Each scene shows the same named points in several views. A view is turned or mirrored, shifted and resized as a whole, has a little noise and may leave points out.

Scene 1
View 1
q190: [-28 -20 -93 -55  31 -18  51  -6 -38 -24   9 -37 -14  33  40 -19  42  34
 -24  19  54 -25 -30  56  22 -58 -22]
q410: [-37  34 -55 -10 -27  25  42 -21 -51 -10 -40 -32 -74 -20  61 -13  -3 -33
 -52 -22  12   9  16 -38  43  32 -21]
q159: [-44  52 -45  18 -25 -37  17   5  -3  -7 -32  -8 -98   7  41  30  27 -21
  -7 -28  23  47  -2 -20  -8  13 -31]
q651: [ -3  10  -8 -11  33  20  26  -2   5 -10 -16  15 -60  24  38   0 -30 -48
  -5 -27  55  12   0  -3  24 -18 -27]
q850: [  6  14 -31   9  26 -35  18  24  23 -22  -1   8 -69  61  29  21  43 -19
  26 -29  71  15 -22  20 -14 -54 -23]
q902: [-27  20 -37 -23   2   7  20 -21 -26  -7 -22   3 -70   4  53  -2 -14 -29
 -25   7  34  21   1   6  29  -6 -42]
q749: [-25  20 -62   7   8 -36  39  26  12 -17  -9 -25 -55  36  28  20  44  -1
   3 -45  52   9 -24  -1 -11 -28  -3]
q877: [   2   -4  -46   27   44   -3   69   53   51  -22    2  -43  -14   53
   -3   12   13   -6    8 -112   66  -29  -34  -34    0  -31   48]
q621: [-51  45 -49  -1 -21  -9  28  -6 -20   2 -41 -19 -80 -17  47  12  -5 -24
 -34 -25  11  35   6 -32  14  29 -24]
q540: [-29  -4 -76 -39  21 -26  38  -2 -20 -18   6 -24 -37  32  40  -1  37  18
 -11   7  56 -10 -24  41  10 -47 -27]
q431: [-103   31  -84  -50  -10  -40   19  -19  -32   12  -25  -25  -57  -36
   46   17   -7   31  -46   32    1   44  -19   20    5   19  -40]
q915: [-19  -6 -56  -4  36  23  69  23   9 -15 -11 -51  -9  12  18 -13 -15  -3
 -26 -72  43 -34 -19 -29  30  -4  31]
q473: [ -3 -22 -44 -32  57 -12  38  14  12 -23  17  -5 -23  58  27   1  17   6
   7 -12  77 -20 -32  54  11 -76 -18]
q547: [ -6   5 -39 -19  22   3  32  -4 -10 -21  -9  -8 -54  32  45  -8  10 -22
 -11 -16  53  -4 -10  17  24 -30 -24]
q717: [-32 -10 -66 -48  26  30  52 -16 -35 -12 -11 -34 -21  -2  49 -23 -19  -1
 -47  -5  35 -20  -7   8  51 -12 -16]
View 2
q749: [ 50 -22   6   8 -13 -34  15 -18  -8  11   9   3   7  11 -12 -20  -2 -21
   0 -40  20  27  16 -32  17  -9  16]
q547: [ 21   3  -9   3  -7 -34  38 -14 -11  20  10   3  -4  23  -3 -25  30 -10
  -8 -31   8  -1   1 -27  15 -28   3]
q902: [ 42   8  -8   0 -12 -29  27 -22 -26  12  10  12 -12  23   8 -21  43  -2
 -25 -21  21 -20   3 -21  24 -13   5]
q651: [ 20  -6 -12  -2  -6 -35  42  -4 -20  26  14  -1  -7  30   2 -11  25  -9
 -12 -21  14  -9  -5 -27  26 -30  -4]
q850: [ 39   3   7   5  -6 -47  42  -3 -15  23  12 -15  -1  11  -2 -24   8 -14
   0 -49  18  15   4 -41  15 -16  17]
q540: [ 39  13   4   0  -8 -27  20  -9  -7   1 -22  20   8  11 -15 -31  19 -20
 -12 -31  12   9  17 -40   9   8  23]
q410: [ 50 -13 -17   4 -24 -18  -1 -51 -18   3  25  28 -11  27   5 -15  50   6
 -29 -10  22 -19   8   6  22 -19  -4]
q717: [ 20  -2 -15  -7 -10 -10  11 -15 -11   0 -20  39   3  29 -13 -16  41  -9
 -24   0   9 -16  10 -21  17  -5  -3]
q621: [ 64 -20 -10   4 -21 -25   4 -38 -29   8  31  13  -9  25  12 -11  32  -2
 -27 -20  33  -8   8  -8  32 -11   1]
q431: [ 83  -3   2  -6 -17 -14  -3 -18 -39  -8  -4  29  -7  21  16 -17  34  -9
 -47 -11  42 -19  17 -28  38  34  20]
q473: [ 14  11   4  -4   2 -30  40  14  -4  12 -28   6  10  16 -21 -26   6 -26
   0 -32   3  15   9 -53   8  -2  16]
q159: [ 72 -14   4   9 -20 -36  13 -35 -29  13  38  -4 -10  15  14 -20  20  -5
 -16 -41  35   7   8 -18  27 -12  15]
q877: [ 15 -55 -11   4 -12 -29  15  -6  10  17   6   3  20  19 -36  -1 -29 -30
  22 -28   4  47  14 -31  16 -35 -10]
View 3
q159: [ -3   2 -12  19  -9  34 -31  29 -22  12  12  -2  -7  -7  16  23  29 -14
  -6  35 -30 -34 -64 -14   1  -6  22]
q749: [ -1  14   7  32  -4  36  -2  -6 -20  -2   1  10  -6 -29   8  -5   0   1
 -28  36   0 -32 -17 -15  12  22  26]
q651: [ 19  20   6  21  35   1 -36  33 -13  14  -4  12  -9  22  12  19 -11  -5
   5  39  -2 -14 -32 -15  -6   2  10]
q431: [  9 -14 -33   8   7  59 -13  25  13   3  19 -31 -17 -21 -18  36  53  17
 -12  24   3   6 -52  -7 -38  -4   7]
q877: [  7  25  62  40 -14   3 -15   1 -34  -9 -22  21  -6 -11  -2 -26 -32  14
 -32  20   8 -37  -6  -5  31  21   8]
q902: [ 10  18 -12  13  32  20 -26  31   3  16   5  -7 -12   7  15  34  17 -13
  10  38  -4  -5 -47 -13 -22   1  12]
q540: [  6  20 -11  22  30  35   5  -4   6   8   6  -2 -11 -25   9  12   6  -2
 -16  44  17  -4 -10 -19 -13  24  22]
q621: [  2   2   6  13  -5  24 -32  40  -9  11   4 -19 -14   0   4  28  35 -10
   2  24 -15 -17 -67  -3 -14 -11  12]
q850: [  5  21 -13  31  19  25 -16   1 -26   9   8  28   0  -6  27  -2 -16  -9
 -17  55 -12 -37 -15 -27  19  21  32]
q410: [  0  21  26  12   8  10 -24  42   7  16  -3 -35 -19  -3   9  34  37 -26
  13  17  -2  -3 -66   3 -22 -12   5]
q547: [ 11  29   3  21  32  13 -14  16  -1  13  -3   5 -12   1  18  13  -4 -12
  -1  40   4  -9 -23 -14  -5  14  19]
q473: [ 17  25  -4  31  46  21  -2  -8  -3   4   0  20  -8  -8   7  -3 -25   8
 -21  49  19  -8  12 -22  -2  33  19]
q717: [ 14  25  22  17  37  14  -8  21  19  10  -9 -24 -21  -7  -3  21  12  -1
   0  21  30  14 -25  -3 -28  10   1]
q190: [  8  23  -8  24  45  38  20 -13  21   4   2 -11 -16 -35   3   7   8   2
 -18  39  36  14   4 -14 -21  27  19]
q915: [  9  26  60  29   2   3 -15  19  -8  -2 -22  -6 -16  -6  -9  -4  -8  10
 -15  13  20 -12 -21   4   2   9  -1]
View 4
q621: [  1  18  30  52  17 -12   5 -33 -13 -21 -32  20  26 -27   0  -3 -42 -16
  -3  56  43  -7 -41  19  10 -37  22]
q547: [-32  19   3   8  13 -44  -4 -26 -36  -1 -29  16   8  18   4  16 -33  -9
   9 -33   2   7 -18  27  -4  -3  29]
q159: [-10  16  22  54  33 -38   5 -18 -16 -10 -16  26  31  -4  11  13 -67 -27
 -28  52  30 -15 -32  11  14 -12  -6]
q651: [-30  35  27  13   3 -52  16 -33 -35   2 -41  21  10  15  -7  14 -50  16
  -4 -29  32   6 -17  62   5 -10  33]
q473: [-44  11 -30 -32 -12 -64  -9 -22 -40  -5 -11  -1   7  28  17  17 -47 -15
   0 -72 -40  39 -11  31 -11  30  12]
q749: [-20  15   2  25  30 -48 -15  -5 -34  -9  -3   5   9  -6  29   2 -58 -26
 -33 -15  -5  31 -15  -6  13   5 -13]
q540: [-28  -3 -27 -14  -5 -35 -25 -29 -26 -11 -11   9  21   8  17  18 -27 -39
  15 -23 -40  13 -30   6 -17  13  16]
q717: [-12  11  -4 -11 -11  -4 -13 -46 -33 -21 -45  -5   6 -17  -7  -4   1  -4
  45 -25  -7  24 -37  34 -14 -26  58]
q915: [  1  36  20   5  12 -15 -12 -14 -52 -26 -34 -23 -24 -42  15 -33 -27  10
   0 -51  12  77 -15  18  25 -29  29]
q190: [-27  -9 -43 -35 -15 -27 -36 -33 -30 -13 -11  -7  15   2  16  11  -3 -43
  38 -41 -64  24 -34  -2 -28  11  25]
q877: [-14  45  16  13  34 -55 -15  15 -65 -14  -9 -26 -35 -29  35 -29 -67  15
 -46 -81   5  98   9   0  44  -2 -12]
q410: [  0  26  40  48  32  10   0 -43 -35 -12 -63  18   9 -29 -16  -4   4   5
  37  25  54  -7 -32  25   3 -58  56]
q850: [-43  25  -3  14  27 -80  -5  -2 -34   9  -1  18  12  34  21  27 -78 -19
 -35 -36  -9   8  -2  14   6  26 -14]
q902: [-21  16  14  20   2 -33   5 -40 -20 -10 -39  26  26   8 -11  18 -32 -10
  20  14  20 -21 -34  45 -12 -11  39]
q431: [ 14 -12  -8   3 -33  -4  -8 -52  16 -39  -8   5  53 -34   4  -1 -43 -52
  13  82  -7 -11 -81  29 -16 -11  25]
View 5
q621: [-11   4   4  21  -2  21 -28   6  -9  13   1  16  11  16   5 -12   3  32
 -15  -9   8  11 -23 -16 -21 -17 -10]
q902: [ -8  10   4  24 -10  12  -1  18 -33  12 -17  -4  13  25  -5 -11  13  28
 -10 -11   7   2  -7 -10   5 -10  -8]
q915: [-23 -11 -11 -31  -9  22  -9 -14   4  -9 -20  -5  -3 -20   2  -1  13   9
   6 -13   7   5  -8  28   0   9  38]
q190: [ -1 -20   5 -27 -22  -3  56  13 -19  -6 -23 -10 -13  16   4  -1  32  46
  13 -15 -17 -26  24 -15   6  -2  27]
q749: [  3   0 -23 -26  -2  11   5 -22 -18  12 -17 -12 -13  -4  19  16  14  31
   2  -6  -5   2 -11 -26 -14 -19  14]
q159: [  2  11 -12  14   1  19 -19  -8 -22  24  -5   3   2  13  18   2   2  38
 -15  -3   1  14 -27 -37 -23 -28 -12]
q850: [ 12  15 -35 -21  -5  10  19 -24 -50  16 -33 -33 -14   0  16  26  14  25
   5   2   0   6 -14 -30   4 -21   4]
q410: [-13  -4  11  22  -9  22 -26  21 -11  10  -5  23  12  12  10 -38   2  22
 -12 -24  12  -1 -15   1  -9  -7  -4]
q877: [-14  -1 -40 -57  -2  24 -11 -44  -6  -2 -26 -24 -19 -41  14  23   9   7
  10  -3   4  12 -18  13  -7   0  44]
q431: [ -9  -9  29  22  -4   4  10  22  16  12   9  15  13  41 -13   3  26  66
 -16  -3 -18   3  -1 -31 -28 -18  -3]
q547: [ -4   4 -14  -4 -11  13  12   4 -38   5 -26 -15   0   7   2   0  16  20
   1 -10   3  -3  -4  -7  10  -7   7]
q717: [-20 -12  14  -1 -18  11  16  24 -10  -8 -20   0   6  12  -9 -19  25  27
   4 -19   1 -13   7  16   9   7  22]
q540: [  1 -11  -3 -18 -13   1  38   4 -25   6 -23 -12  -9  16   5   4  24  42
   6 -10 -13 -14   8 -22   2 -11  13]
q651: [-10  17 -17   9  -5  19  -4   2 -40   6 -28 -25  10   7 -13   4  16  12
  -4  -4  15  12 -13   7  15  -4   3]
View 6
q749: [-14   5  -3  -9  19 -13  23  25  30   3  -1 -30 -16 -29 -24 -50 -46  15
   9 -13 -37  26  -5  13  41  -1  34]
q877: [-57   9   3 -35  21 -13  31  41  22  22  21 -85 -26  19 -50 -81 -44   2
 -17 -33 -14  55  14   1  39 -10  -2]
q540: [-17  16  23  21   3   3  23  22  25  16 -13   7  29 -38 -24 -48 -41   0
   5  -5 -38   1 -11   8   1  12  36]
q850: [  8  29  -7   2  27   2   6   9  31  13 -11 -34  -3 -48 -46 -58 -68  30
 -15 -12 -26  17   3  18  54  20  25]
q473: [-21  34  28  13  14  16  12  16  20  33  -9 -14  33 -32 -56 -75 -60   9
 -31 -18 -27  15   2   7   7  26  15]
q159: [ 23 -20 -32  -6   4 -21   6  16  20 -23 -35 -18 -39 -45   8 -30 -27  13
  17   9 -31   5  -4  33  49  -8  37]
q190: [-38  24  48  33   0   8  35  31  24  26  -3  22  55 -32 -29 -52 -34 -11
   8  -9 -40  -4 -17  -2 -26  12  40]
q410: [ -5 -24 -12  14 -27 -34  17  45  -2 -29 -41 -28 -14 -26  26 -36  25  -5
  20  34   4 -25  -3  30   2 -12  13]
q915: [-55  -8  12 -10  -8 -17  30  51   3   8   1 -61 -11  17 -24 -74  -6 -15
  -7 -13  -6  25  12   8   0 -12  -5]

In a view up to two points have been moved. Name them for each view, in the order of its rows, or write -.
view 1 => -
view 2 => q547, q850
view 3 => q749
view 4 => q410
view 5 => -
view 6 => -
